Points on a hilly landscape, in no order, each with its height.
From any point a ball rolls to the lowest of the 2 points nearest to it. It stops when none of these is lower. Distance is the straight distance between rows; heights are no part of it.
Z_805 h=405: [123 130 141 136  79 163 114 100 116  73 142 144 156  57  90  99 157 137
  83 176 107 123 112  62 142 102 111 120  89 104  88 104]
Z_201 h=718: [104 109  94  91 180  78 162 174 149 130 103 112 152 116 167 140 128 103
 170 130  91 125 135 136 168  46 143 112 125  99 121 107]
Z_405 h=616: [102 139 116 143 137 144 129 170 168 147 127 111 148 120 118 183 112 143
 133 122 114 122 121 139 187  92 138 123 134 101 117 128]
Z_231 h=713: [176 140 121 103 103 167 120 128 141 160 129 139 104 148 139 159 176 140
 159 154  98 139 122 148 102 162 151 132 113 129 151 106]
Z_609 h=367: [100 122 112 147  67 121 117 114 113  93 180 139 144  71  88 129 142  99
 107 158 107  92 111  68 122 105  78 115 109 120 102 124]
Z_902 h=663: [128 157 129  85 191 121 133 192 127 144  72 147 142 138 164 172 102 150
 143 147 115 175 115 194 153  33 151 128 109  77 143 113]
Z_257 h=289: [158 172  96 116 186 104 125 119  96  95 102 194 205 167 176 136 190 127
 159 107 111 161 119 138 124 102 154 162 122 134 153  79]
Z_646 h=566: [ 99 127 115 132  51 132 120 107 128 150 133 106 120  59  94  88  98  88
  91 152 140 103 131  97 120 182 133 128 147 129 142 158]
Z_137 h=796: [139 146  93 193  96 107 130  96 137  72 172 159 170  92  98 117 137 144
 119 123 123  87 133 105 171 102 106 130 114 141  67 143]
Z_630 h=371: [102  88 142 112  87 195 128 170 146 170 145 127 111 125 130 194 137 112
 144 191  77 122  93  97 103 128 102 124 106  75 150 123]
Z_397 h=485: [ 86 149  73 118  69  90 153 134 140 148 145 147 139 107 138 142 165  78
 139 145  89  58 137  93 118 120 144 122 165 127 133 118]
Z_655 h=260: [ 49 106 116 143 117 145 144 130 128 168 157 132 138 168 175 196 108 115
 184 161 118  76 127 101 122 167  94 143 159 105 150 158]
Z_527 h=688: [165 174 149 117 102 190  91 135  96 151  76 154 118 102 104 150 126 157
 119 177 148 175 130 174  79 160 153 155 107 120 152 128]
Z_804 h=471: [ 44  93 132 124  90  75 125 132 113 153 145  76 102  94 126 125  78  50
 116 115 141  85 110  77 127 112  93 111 159 131 131 142]
Z_298 h=766: [117 178 126 166 103 134 110 130 109  91 127 144 151  86 101 126 126 149
  90 138 111 136  83 142 207  55 161 138  90  91  80 122]
Z_621 h=849: [186 144 105 129  63 148 117  82 133 124 138 133  94  83  96  89 165 152
 115 174 127 134 141 133 104 155 156 123 102 144 119 137]
Z_570 h=512: [136  75 146 122  86 168 102  78 109 105 145 126  93  92  87  81 156 135
  69 170 122 140 152  61 125 187 124 104 113 127 138 105]
Z_266 h=594: [201 121 152 161 143  72 140 108  91 100 150 164  69 111 115 105 169 124
 121 152 125 135 128 166  53  49 118 134  60 142 105 125]
Z_355 h=450: [169  93 156 152 180  73 144 115 115 131 146 144  71 144 143 120 118 128
 141 119 136 148 144 162  24 101  83 128  99 144 140 145]
Z_698 h=323: [ 86  94 109 120 140 139 143 133 121 128 161 162 181 191 190 164 175 108
 189 126  84 105 116  86 131 155 109 133 145 106 160  98]
Z_114 h=560: [110  81 148 141 140  90 149 160 167 147 146  78  84 158 140 123 118 108
 137 102 115 106 122 113 144 121 129 102 145 136 130 123]
Z_200 h=643: [126 170 132 121 172 128 123 173 143 144  92 123 138 116 120 165  70 156
 118 125 126 163 122 187 182  57 146 133 127  92 122 140]
Z_542 h=662: [137 118 118 103 103 107 152 130 146 179 110  92  95 145 151 108 152  82
 152 125 115 101 121 129 108 159 164 118 162 150 149 119]
Z_894 h=496: [ 94 141  91 160  82 106 150  72 142 114 155 138 155 124 139  86 112 113
 138 118 151  60 144 129 135 201 128 133 170 165 118 188]
Z_873 h=678: [162 158 123 172 107 133 137  89 140 102 147 159 119 104 103 119 115 179
 118 149 133 126 135 190 121 118 135 126  98 130  89 169]
Z_537 h=537: [106  98 143 126  60 186 108  89 126 143 129  98 100  68  87 112 114 136
  87 180 134 141 156  84 138 195 138 111 122 117 144 145]
Z_779 h=619: [172 128 165 126 136  87 139 145  67 125 115 155  90 103 136 134 163 110
 135 173 105 157 116 146  31  65 111 160  69 125 146 114]
Z_98 h=658: [147 138 113 171  63 143 123 107 159 122 161 125  93  68  87 134 113 154
 106 175 134 101 143 146 129 116 117 120 108 126  94 184]
Z_391 h=324: [ 68 103 114 117 127 166 139 176 147 181 144 126 145 142 171 205 103 109
 164 161  98 108 120 107 126 115 109 134 135  82 158 138]
Z_933 h=666: [165 171 142 111 120 120 114 140  77 149  84 154 135  83 126 124 132 121
 141 153 148 175 121 176  64 117 139 172 120 125 148 135]
Z_666 h=290: [116 114 150 128 168  81 160 126 120 162 109  94 120 160 165  83  68 119
 143  94 162  98 158 184 103 145 120 124 163 146 134 176]
Z_250 h=465: [ 94 161  78 107 161  87 145 129 146 128 108 146 215 118 177 131  91 112
 162 110 129 104 165 149 190  90 149 142 170 114 137 165]
Z_12 h=352: [176 158 107 151 169 114 123  91 106  73 130 194 181 162 139 122 188 141
 138  94 133 149 132 131 112 122 133 144 105 165 114  95]
Z_232 h=374: [ 98 135  88 105 165 148 147 145 119 128 125 179 218 173 187 161 161 110
 186 135  84 137 108 108 131 111 126 146 135  92 163  89]
Z_882 h=576: [101 128 148 100 158 174 106 164 107 156  99 118 184 144 137 141  74 123
 135 115 158 180 115 132 124 133 120 149 152 104 160 111]
Z_170 h=295: [144 157 118 122 157  62 157 134 139 144  94 135  90  87 159 124 115 132
 151 151 114 112 154 192 133  50 158 118 121  95 112 163]
Z_856 h=139: [120  81 143 149 138  76 165 136 127 105 171  95  89 100 117 114 123  90
 118 131  90 129 102  99 113  26  83  89  95 113 105 124]
Z_968 h=503: [121 174  90 119 172 108 129 134 142 117 108 150 213 144 148 122 110 127
 140  86 129 141 132 147 182  98 152 150 143 128 142 122]
Z_883 h=582: [147 167 148  92 163 113 100 159  75 112  58 107 160  89  89  96  95 113
 100  82 183 190 133 160 121 101 143 170 141 149 131 111]
Z_846 h=690: [ 93  94 122 145  61 149 118  91 145 129 163  93  57 144 134 153 135 140
 132 146 146  56 155  96 175 209 105 115 127 177  97 155]
Z_187 h=878: [121 112 117 153 100 160 101 133 164 120 174 114 101 129 102 193 144 151
 136 131 115  80 128 103 184 123  90 117 116 141 101 132]
Z_784 h=716: [118 179  71  89  72 130 154 157 123 154  92 150 166  98 134 134 164  78
 130 160 102 117  97 132 149 107 202 136 144 111 131  95]
Z_270 h=823: [172 148 121 141 118  87 153 125 143 144 124  99  92  72 115  84 134 101
 118 120 123 124 117 164 119  95 168 123 128 143 109 138]
Z_620 h=433: [140 130 129 145 115 174 102  97 122  62 126 146 166  78  79  88 153 164
  65 146 125 145 141  77 168 141 153 120  99 119 111  92]
Z_826 h=536: [195 104 126 158 169 127 147  87  95  66 182 196 145 172 145 123 175 142
 143 115 134 122 137 124  52 124  74 134  77 137 105 108]
Z_309 h=642: [103 115 131 133  86 186 129  81 123 145 163 144  95 170 149 149 115 172
 157 174 127 130 145 143 111 241 112 136 149 122 138 175]
Z_742 h=417: [129 129 128 136 194 148 132 128 141 132 142 170 138 178 168 176 125 167
 172 118 105 153 141 163 106 134 110 128 140 110 148 140]
Z_331 h=157: [175 138 155 148 184 105 129 151 154 138 118 107  62 152 117 115 126 141
 107  84 161 144 144 184  90 113 125 111 129 158 113 143]
Z_610 h=634: [160 150 116 101 108 128 137 146 174 168  88  78  99 125 121 102 138 119
 114 100 128 120 127 153 150 162 189 125 145 156 135 131]
Z_746 h=228: [132 120 160 166 181  94 153 126 144 130 123  96  87 170 147  92  82 143
 112  72 176 104 142 166 124 147 110 107 145 162 108 158]
Z_95 h=422: [ 77 119  95 101 165  75 154 140 131 153 102 102 189 142 188 109  79  93
 176  95 132  89 168 139 161 112 128 132 183 131 145 158]
Z_848 h=407: [167 120 140 170 145 110 146  94 122 134 161 165  89 135 136 135  98 156
 141 139 143 130 148 193  48 129  98 121 121 134 134 189]
Z_518 h=491: [134  79 138 125 112 169 111  95 140 105 127  84  84 108  84  80 157 146
  60 129 140 139 158  71 174 187 172  96 126 151 121 102]
Z_796 h=712: [158 105 153 106 194  88 125 167  76 112  93 138 133 144 142 140 151 111
 152 105 133 170 135 144  74  76 101 157 108 154 155 116]
Z_588 h=760: [ 81 168  94 148 102 119 117 131 122 117 120 113 198  61 112 140  98  91
 127 129 136 107 110 106 196  74 133 157 145 119 104 132]
Z_222 h=579: [ 97 130 132 117  88 125 143 118 109 172 123 126 164 122 161 103  74  87
 156 157 150 107 132 128  76 187 122 154 188 118 158 180]
Z_948 h=639: [140 132 159 102 178 188  93 168 107 108 125 168 119 181 134 185 182 175
 137 121 105 181 103 123  87 131  85 138  97 126 161  80]
Z_400 h=366: [ 72 114 143  96 132 110 166 154 121 177 102  85 147 156 188 127  58  88
 167 124 143  81 146 145 140 147 129 145 190 122 157 171]
Z_587 h=795: [102 119 127 130 122 106 134 163 142 134 130  71 119  49  84 124  88  88
  99 115 132 131 104 128 167  66 136 119 141 112 105 142]
Z_674 h=717: [126 116 143 105 134 137 130 173 104 135 112 117 142 112 116 120 146 114
 133 130 107 166  93 114 126  71 130 123 111  97 138  69]
Z_500 h=510: [ 62  74 152 118 105  87 134 122  89 134 139  82 143 106 121  76  58  71
 120 111 154 134 107  70 114 122  84 120 143 130 141 137]
Z_465 h=780: [129 181  99 179  84 144 111 108 140  98 138 143 162  77  89 150 124 154
 101 153 126 110 126 125 204  99 133 146 100 117  78 141]
Z_6 h=838: [137  69 146 141  83  93 139  54 128 113 154 104  59 135 111  64 120 113
  81 138 158 100 152  84 111 199 124  93  99 154 105 148]
Z_891 h=837: [158 153  95 155 157 104 152 108 164  90 158 167 159 161 138 143 158 165
 141 111 111 107 140 145 172  85 133 121 119 131  90 129]
Z_88 h=249: [151 130 105 128 177  59 165 156 183 130 122 119  76 115 158 136 160 144
 155 127  90  97 148 173 149  51 157  86 116 111 108 145]
Z_599 h=735: [120 110 104 111  64 165 129 125 143 169 146 129  91 160 145 142 174 118
 155 174  98 112 116 109 110 193 132 121 140 133 145 131]
Z_821 h=394: [113 127 104 138 130  79 163 124 132 137 140 159 146 114 155 132 112 122
 162 166  99 109 142 145  97  81 106 137 138 115 141 166]
Z_502 h=558: [145 139 167  81 166 146  73 175  60 126  57 124 157  98  99 122 112 106
 108 107 172 204 119 116  92 121 134 168 121 129 155 101]
Z_536 h=142: [159 129 149 150 139 128 119 137 151 100 134 107  77 104  81 110 135 151
  81 100 127 163 116 142 147  67 133  99  94 119  85 109]
Z_753 h=344: [139 135 131 129 164  81 144 134 128 145 108 134 138 125 147 122 101 139
 150 125 133 137 156 180 102  72 129 136 134 124 133 143]
Z_321 h=501: [139 173 156 134 175 151  88 129 105  97  95 151 154 116 101 130  98 167
  93 111 164 187 135 145 116 130 116 146 123 134 134 128]
Z_63 h=525: [ 86 174  48 115  79 136 136 134 169 167 118 136 143 100 143 196 156  77
 148 169 102  53 137 132 158 130 163 139 160 137 144 141]
Z_911 h=687: [147 113 141  71 203 116 128 202  98 151  82 121 117 135 143 153 130 126
 154 135 114 177 132 167 104  37 133 138 113 113 158  91]
Z_687 h=668: [130 150 135  91 179 173 110 174 132 134  94 155 158 179 133 168 151 150
 137 112 118 184  97 136 132 132 138 142 124 117 155  80]
Z_517 h=421: [ 92 130 107 123 123 142 149 126  88 108 144 182 218 128 170 131 147 114
 173 156  81 139 104  98  95  84 100 156 123 103 153 101]
Z_541 h=545: [114 187 109 120 139 169 102 104 116 105 113 180 230 126 129 120 116 145
 123  97 139 162 129 128 174 153 150 162 146 119 143 120]
Z_709 h=195: [128 102 127 139 154  70 165 152 138 112 148 112  87 100 136 134 143 127
 138 133  95 109 120 131 153  20 128  95  90 101  89 119]
Z_868 h=706: [187 171 137 129 123 170  89 117 110 105  96 165  92  92  82 127 154 185
  99 166 154 181 148 167  96 141 149 138  88 149 126 133]
Z_739 h=606: [121 132 178 111 132 177 101 157  88 151 104 130 146 101 110 136  65 137
 115 151 141 184 118 132  86 113  97 141 117  81 159 123]
Z_56 h=538: [161  80 158 112 114 151 107 104  94 100 136 137 115 113  98  93 178 111
  92 135 117 152 119  47 106 157 119 112  86 129 144  59]
Z_781 h=321: [101 134 102 153 122 152 134 101 149 131 175 158 147 162 163 191 116 147
 172 161 112  87 148 135 142 173 102 136 154 107 137 182]
Z_442 h=192: [138 128 141 123 179 114 125 181 165 126 105  82 105 117  95 121 125 139
  86  74 134 171 109 146 175  72 157 105 130 126 105  99]
Z_962 h=641: [169 143 164 132 146 111 115 150  59 122  92 173 107 113 137 162 140 137
 150 173 126 173 139 171  21  98 106 176  95 131 152 159]
Z_530 h=528: [116  73 166 139 153  96 144 116 119 138 148 105  87 183 154 113 109 127
 144 100 130 122 121 108 105 130  94 107 129 127 131 123]
Z_497 h=564: [140  72 169 125 140 146 110 100 108  76 179 137 144 151 130 103 157 130
 110 111 114 132 117  45 115 135  79 107  89 115 133  81]
Z_729 h=533: [103 117 128 118 107 180 126 115 162 131 103  88  95 180 131 146 147 166
 121  99 148 114 136 118 211 217 152 112 144 162 115 125]
Z_347 h=620: [ 81 155 115 158 124 152 107  96 136 117 133 130 200 138 141 119  76 133
 135 106 150 121 144 120 166 204 133 145 175 133 130 164]
Z_8 h=369: [110 172 101 145 163 133 137 103 148 128 142 180 195 159 175 170  96 159
 171 142 118 127 156 170 137 141 124 151 157 106 147 182]
Z_601 h=466: [ 90 108 134 128 124 204  99  98 116  90 124 122 168 112  97 108 127 158
  76 137 137 142 147  66 176 197 146 116 130 119 142 105]
Z_777 h=565: [126  82 161 107  95  96 131 122 122 159 149  84  71 108 107  94 111  71
 112 131 108 130  90  71  89 126 121  95 123 119 144  95]
Z_491 h=734: [123  91 145  81 184  92 118 169  68 141  83 110 164 135 158 111 121  88
 165 101 138 179 124 133  82  90 106 154 137 142 177  81]
Z_745 h=559: [113 163  71 120  81 157 122 129 168 163 116 117 165 129 124 154 137 115
 133 137 121  88 129 125 185 176 161 143 153 138 133 151]
Z_368 h=443: [177 111 143 139 158  93 121 125 145 106 121 105  87 136  89  74 159 114
  92  59 148 146 127 125 126 120 154 100 109 180 101  87]
Z_990 h=458: [148 144 143 144 188 135  97 111  92  84 109 162 146 156 114 108 123 162
 117  78 191 156 147 132  95 189 115 137 144 166 132 124]
Z_211 h=461: [115 129 148 159 166 160 123 102 142  99 151 158 129 185 142 139  99 182
 138 111 147 145 134 150 123 180  99 131 144 128 117 160]
Z_679 h=788: [103 112 145  89 112 149 127 138 100 166  88 109 162 139 156  96 111  75
 140 104 157 141 116  85 123 192 163 139 158 135 158  88]
Z_237 h=499: [113 130 133 118 147 170 117 125 143 123 125 132 127 199 149 142 138 162
 128 105 146 148 136 133 167 193 136 127 154 146 128 123]
Z_854 h=437: [125 118  99 135 117  59 166 121 128 122 143 135 133 107 142 106 150  94
 149 127 101  91 124 112 102  86 126 114 134 131 131 131]
Z_262 h=817: [114 132  84 170 125  97 137 114 159 106 168 139 154 140 136 138 151 128
 140 108 111  56 143 115 169 106 115 120 141 153 101 138]
Z_959 h=686: [144 198 129 126 193 142 109 148 170 133  95 134 121 176 127 132  89 175
 108  89 168 146 139 191 158 138 128 125 158 156 126 161]
Z_823 h=542: [ 80 139 103 146 102  78 151  99 118 141 141 134 183 101 144 100  84  93
 142 136 155  86 141 126 111 142 118 146 188 130 135 176]
Z_274 h=497: [180  94 132 138 187 115 154 123 123  87 175 170 124 182 162 146 190 148
 153 122  96 116 129 122  93  67  85 107  79 121 127  96]
Z_303 h=452: [188 148 129 110 182 104 112 152  99 109  82 148 109 175 145 142 201 114
 148  81 151 147 148 145  75 199 155 156 147 208 146 117]
Z_872 h=850: [161  78 133 156  89 104 149  77 142 112 188 133  68 141 115 108 130 125
 121 137 135  95 129 102  89 167  87  96 103 142 109 148]
Z_613 h=593: [107  66 136 166 147  76 145 143 147 104 183  90  91 156 118 142 134 114
 137  96 114  76 127  72 158  83  80  91 119 132  96 119]
Z_475 h=808: [124 110 173  94  93 138 122 120  95 166  80  76 107 128 133  58 112  76
 115 111 161 132 122 108 103 219 159 132 154 143 148 112]
Z_46 h=469: [153 111 140 137 122 132 117 125 161 120 124  65  66 130  99  71 152 139
  83  81 144 131 135 112 172 168 158  92 118 164  97 104]
Z_408 h=515: [154 138 154  99 128 201 108 188 163 174 106 120  83 147 111 190 125 164
 120 161 115 185 111 172 116 130 137 121 124  99 148 120]
Z_487 h=455: [123 126  76 163  62 120 131  70 146 110 192 154 134 118 131 131 145 127
 140 149 125  59 147 114 127 179 105 117 151 158 102 178]
Z_375 h=561: [ 91 128 123 119 101 186  94 155 167 155 112  75 124 138 106 138 119 136
  96 104 151 117 127  96 212 184 167 121 141 155 122 125]
Z_285 h=807: [142 136 143 103 114 109 136 167 134 159 106  72  90  59  86 112 112  97
 109 140 125 155  88 159 129  67 158 120 132 105 106 121]
Z_9 h=609: [156 163 137 106 137 135 103 140 128 139  83  95 138 105 106  84 111 125
  96  85 166 148 131 142 142 146 173 135 146 149 130 109]
Z_787 h=541: [ 62 120 165 121 153 179 106 139 112 132 109 125 192 159 138 131  67 140
 127  87 159 163 115  91 161 178 113 137 159 102 143 112]
Z_209 h=822: [122  95 182 122  84 118 132  78 107 154 103  80  56 127 118  61 107 107
  99 133 162 125 129 112  98 220 137 116 124 158 140 132]
Z_366 h=877: [176 133  90 125  65 123 143 122 176 141 152 103  56 110  92 124 180 133
 115 150  91  89 126 147 155 112 160 101 111 153  90 128]
Z_822 h=707: [158 171 116 144 163 118 131 140 190 116 116 107 110 158 102 130 117 179
  90  82 141 135 135 190 184 117 149  98 148 164 106 146]
Z_980 h=355: [149 131 151 135 155  92 150 117 120 172 117 132 108 130 163 115  79 123
 160 143 160 119 168 196  44 147 114 146 154 131 169 196]
Z_431 h=411: [ 95 134  76 150  42 113 118  85 118 116 190 142 123  78  92 143 136 121
 108 157 123  45 142  96 117 124  88 120 131 150 106 151]
Z_271 h=590: [119 165  99 142  89 144 130 111 161 155 118 107 143 145 131 124 106 144
 129 120 136 114 149 162 161 194 148 137 161 146 137 184]
Z_4 h=892: [140  78 162 133 111 171 108 140 161 129 177 103  50 170 112 167 136 177
 116 143 113 110 134 120 155 141  88  84 100 120 101 134]
Z_669 h=447: [ 93  89 180 115 154 170 118 170 128 162 124 111 100 191 148 172 103 152
 147 126 129 161 108 112 104 138  98 120 132  91 153 118]
Z_859 h=404: [144 137 128 134 165 108 131 113 103 125 123 154 170 147 155 109 112 137
 148  94 149 137 152 147  91 146 121 142 148 143 142 150]
Z_432 h=500: [ 83 114 147 135 117 179  99 115 103 105 135 145 199 132 119 119 120 137
 122 123 130 138 131  63 136 187 117 147 129  96 141 107]
Z_147 h=540: [101  64 165 133  94 106 115 113 129 121 162  73  56 108 105 108 104  83
  89 124 127 113 106  38 139 134 102 103 110 118 118 115]
Z_124 h=592: [154  97 146  97 123  66 139 115  95 155 134 104  84 122 125  87 146  60
 133 116 121 148 120  90  55 116 115 121 118 138 161  94]
Z_463 h=173: [ 44  80 134 137  97 118 146  91 109 128 170 132 133 170 162 171 129 108
 177 139 134  52 115  72 146 188  78 134 152 140 132 128]
Z_281 h=611: [116 120 154 115  94 151 132  97 108 162 117 125 110 143 147 108 104 123
 150 147 141 137 129 149  82 221 128 147 154 128 151 156]
Z_788 h=851: [152 172 103 141 124 153 124 124 175  88 155 176 151 165 123 190 164 190
 120 143  96 126 122 163 199 101 119 131 104 119 106 135]
Z_393 h=692: [119 148  98  88 111 112 165 169 147 181  97 115 145 117 167 127 135  82
 149 142 105 110 126 140 134 114 182 131 165 120 152 110]
Z_406 h=630: [121 126 171 110  97 136 130 139  70 149 114 128 134  68 114 110  91 102
 126 182 116 167 115 124  58  94  98 157  97  83 155 131]
Z_633 h=753: [111 169 104 138 120  91 138 157 123 109 117 123 142  89 116 123 149 120
 112 126 105 116  79 134 205  47 188 127 125 108  76 106]
Z_447 h=621: [146 190 104 126 100 115 143  96 140 153  99 132 174 104 140  90 100 119
 122 132 144 108 147 176 120 164 163 158 164 142 138 180]
Z_96 h=664: [134 209 134 102 171 143 111 165 152 130  78 136 163 142 113 144  84 154
 103 103 157 174 124 194 180 109 147 148 150 115 143 139]
Z_215 h=761: [ 98  93 123  91 122 121 138 157  87 153 108 112 174 129 157 101 106  64
 157 123 134 150 110  90 104 115 125 146 146 121 165  78]
Z_145 h=667: [110  81 145 138  98 156 133  77 140 132 181 124  75 162 143 150 129 151
 149 153 128 101 128 111 122 205  87 117 129 140 112 153]
Z_49 h=752: [128 172 131 138  48 151 114 115  85 127 115 151 138  66 113 116 111 137
 109 202 103 141 103 141 120  95 147 157 101  86 117 143]
Z_58 h=864: [184 138  66 130  60 115 151  86 157 113 173 135 107 119 113  84 188 141
 128 150 104  84 147 132 126 149 149 107 124 164  89 126]
Z_763 h=409: [ 94  70 182 119 120 172 124 141 128 149 163 126 104 175 155 170 117 131
 150 159  86 135  95  89  86 148  71 123 112  80 165 121]
Z_263 h=486: [105 123 168 111 130 196 106 177 144 175  99  93 100 157 122 171  89 146
 120 134 143 165 110 146 135 177 145 119 144 100 154 127]
Z_316 h=591: [118 143 102 118 125 143 120 183 193 153 109  81 127 139 114 178 133 129
 124 101 117 116 108 129 219 129 176 114 138 134 119 112]
Z_765 h=779: [ 98 132 111 162 138  88 136 135 128 106 129  98 177  73  94 107  77 111
 116 119 141 119 119 133 174  46 115 131 149 115  95 161]
Z_750 h=736: [110 182  89 120  33 139 140 124 119 144 118 148 150  73 111 116 138 102
 113 177 111 119 105 129 135 110 170 146 134 105 105 119]
Z_411 h=737: [117 132  99 107 151  54 165 158 135 131  99 118 147  92 132 104 152  97
 141 108 109 121 101 140 179  37 182 116 136 116 108  87]
Z_512 h=86: [165 111 135 156 160 125 131 137 167 113 148 115  82 148 111 144 133 168
 114 118 117 135 134 154 123  82 120  96 110 126  98 144]
Z_649 h=514: [110  61 182 128 135 144 110 112 127 109 130  84  88 128 101  92 129 117
  79 101 138 144 118  49 166 153 137  95 107 133 128  72]
Z_364 h=348: [164 182  99 102 178 148 121 128 120 103 114 206 166 183 170 192 200 151
 162 120 111 161 117 169 132 141 149 160 125 141 165  96]
Z_559 h=836: [179 176 120 134  78 112 132 107 129 132 112 137 100  84 104  92 163 129
 111 142 125 123 107 169 135 122 197 141 105 143 105 119]
Z_290 h=568: [209 115 139 153 142 104 130 103 112  81 154 164 101 144 109 111 181 137
 115 113 142 136 134 138  71 104 109 119  66 161 107 105]
Z_434 h=725: [141 154 134 142 154 173  96 136 181  96 116 113 111 120  74 117 103 194
  67  96 155 158 146 148 173 131 138 102 128 136  84 136]
Z_178 h=693: [126 128 117  91 171 131 139 184 132 140 103 118 164 154 148 155 149 121
 143 106  99 157 107 130 164  80 155 125 121 102 145  70]
Z_940 h=691: [175 127 140 110 127 139 112 134 102 141 105 155 120 138 126 130 167 119
 138 142 123 157 126 136  64 145 148 156 126 131 158  98]
Z_538 h=456: [146 126 121 130 204 110 145 139 126 123 129 181 129 167 182 157 156 164
 178 140 105 129 146 160  89  77 106 127 103 109 140 123]
Z_282 h=588: [134  96 165 157 149 158 109  95 120  72 156 143 137 127 100 105 132 161
  95 108 140 152 128  93 120 138  95 106 104 126 111 109]
Z_987 h=637: [135 110 137 174  95 123 127 116 169 120 169  86  71  85  70 107 100 140
  89 125 147  96 145 117 150 140 117  93 112 139  85 163]
Z_816 h=252: [ 63  77 113 111  94 120 146 117 116 127 176 133 135 173 151 151 171  85
 163 130 104  80 102  39 130 167 102 124 147 123 132  91]
Z_319 h=490: [140  66 157 147 203  78 157 123 116 123 156 125  82 198 182 124 120 131
 157 104 141 117 157 139  59 112  87 110 112 136 136 143]
Z_678 h=196: [126  83 162 130 147  95 140 142 107 121 137 113 106 105 117 111 108 109
 125 135 103 170 102 111  81  35  77 116  94  89 144 124]
Z_818 h=403: [180 158 111 129 154 106 115 108 129  89 111 146 149 134 127  87 172 134
 117  74 142 134 130 135 138 140 158 134 115 171 113  89]
Z_802 h=420: [ 55  83 129 123 121 103 157 157 115 183 125  76 132 137 154 139  82  66
 152 127 139  81 123  97 143 130 119 129 176 124 152 138]
Z_300 h=739: [ 83 134 112 113 111 125 145 167 113 134 105 123 186  84 120 130 111  93
 130 141 113 139 104 106 150  79 141 147 131  99 119 101]
Z_30 h=617: [124  90 131 183 140 107 121 129 183 105 182  90  78 131  91 133 120 127
  99  96 137  75 133 103 181  89  99  88 122 149  81 146]
Z_193 h=714: [105  98  98 105  23 151 140 107 149 162 161  85  59 145 128 137 171 128
 140 165 113  76 142  88 143 210 131 113 139 159 120 138]
Z_99 h=696: [187 156 136 156 124 162 109  84 116  73 141 179 115 105  82 111 139 201
  83 161 168 152 155 166 100 120 119 124  66 137  84 150]
Z_785 h=651: [158 189 116 103 158  95 136 122 112 154  85 119 171 121 145  76  85 105
 125  79 164  96 154 201 114 148 159 156 168 159 146 173]
Z_252 h=401: [184 171 104 106 182 120 109 125 106 109 100 182 142 177 152 163 181 146
 158 115 137 153 149 166  83 164 141 166 134 161 143 132]
Z_261 h=530: [133 132 171 119 168 159  70 116  67  94  85 143 159  93  99  97 118 146
  83 111 168 197 148  91  99 155 125 147 110 120 148 106]
Z_50 h=583: [109 160 112 122 130 199 111  95 122 126 131 177 205 151 157 138 107 141
 157 129 136 151 127 141 127 217 136 154 166 110 156 140]
Z_11 h=612: [159 122 177 129 161 162  97 133 118  98 130 144 100 150 101 144 157 183
 102 122 137 164 127 122  92 119  92 119  92 127 131 104]
Z_473 h=863: [143 151  62 136 101 154 115 138 187 129 151 135 129 144 112 209 177 153
 137 152  87  81 125 129 220 100 121 131 114 126 109 131]

Two balls start at each pair of points below. Name the first point that both come to, or write -.
Z_98 and Z_49 | -
Z_193 and Z_872 | Z_145
Z_542 and Z_209 | -
Z_447 and Z_873 | -

Where does a ball stop that starts at each point below?
Z_750 | Z_856
Z_99 | Z_512
Z_6 | Z_200
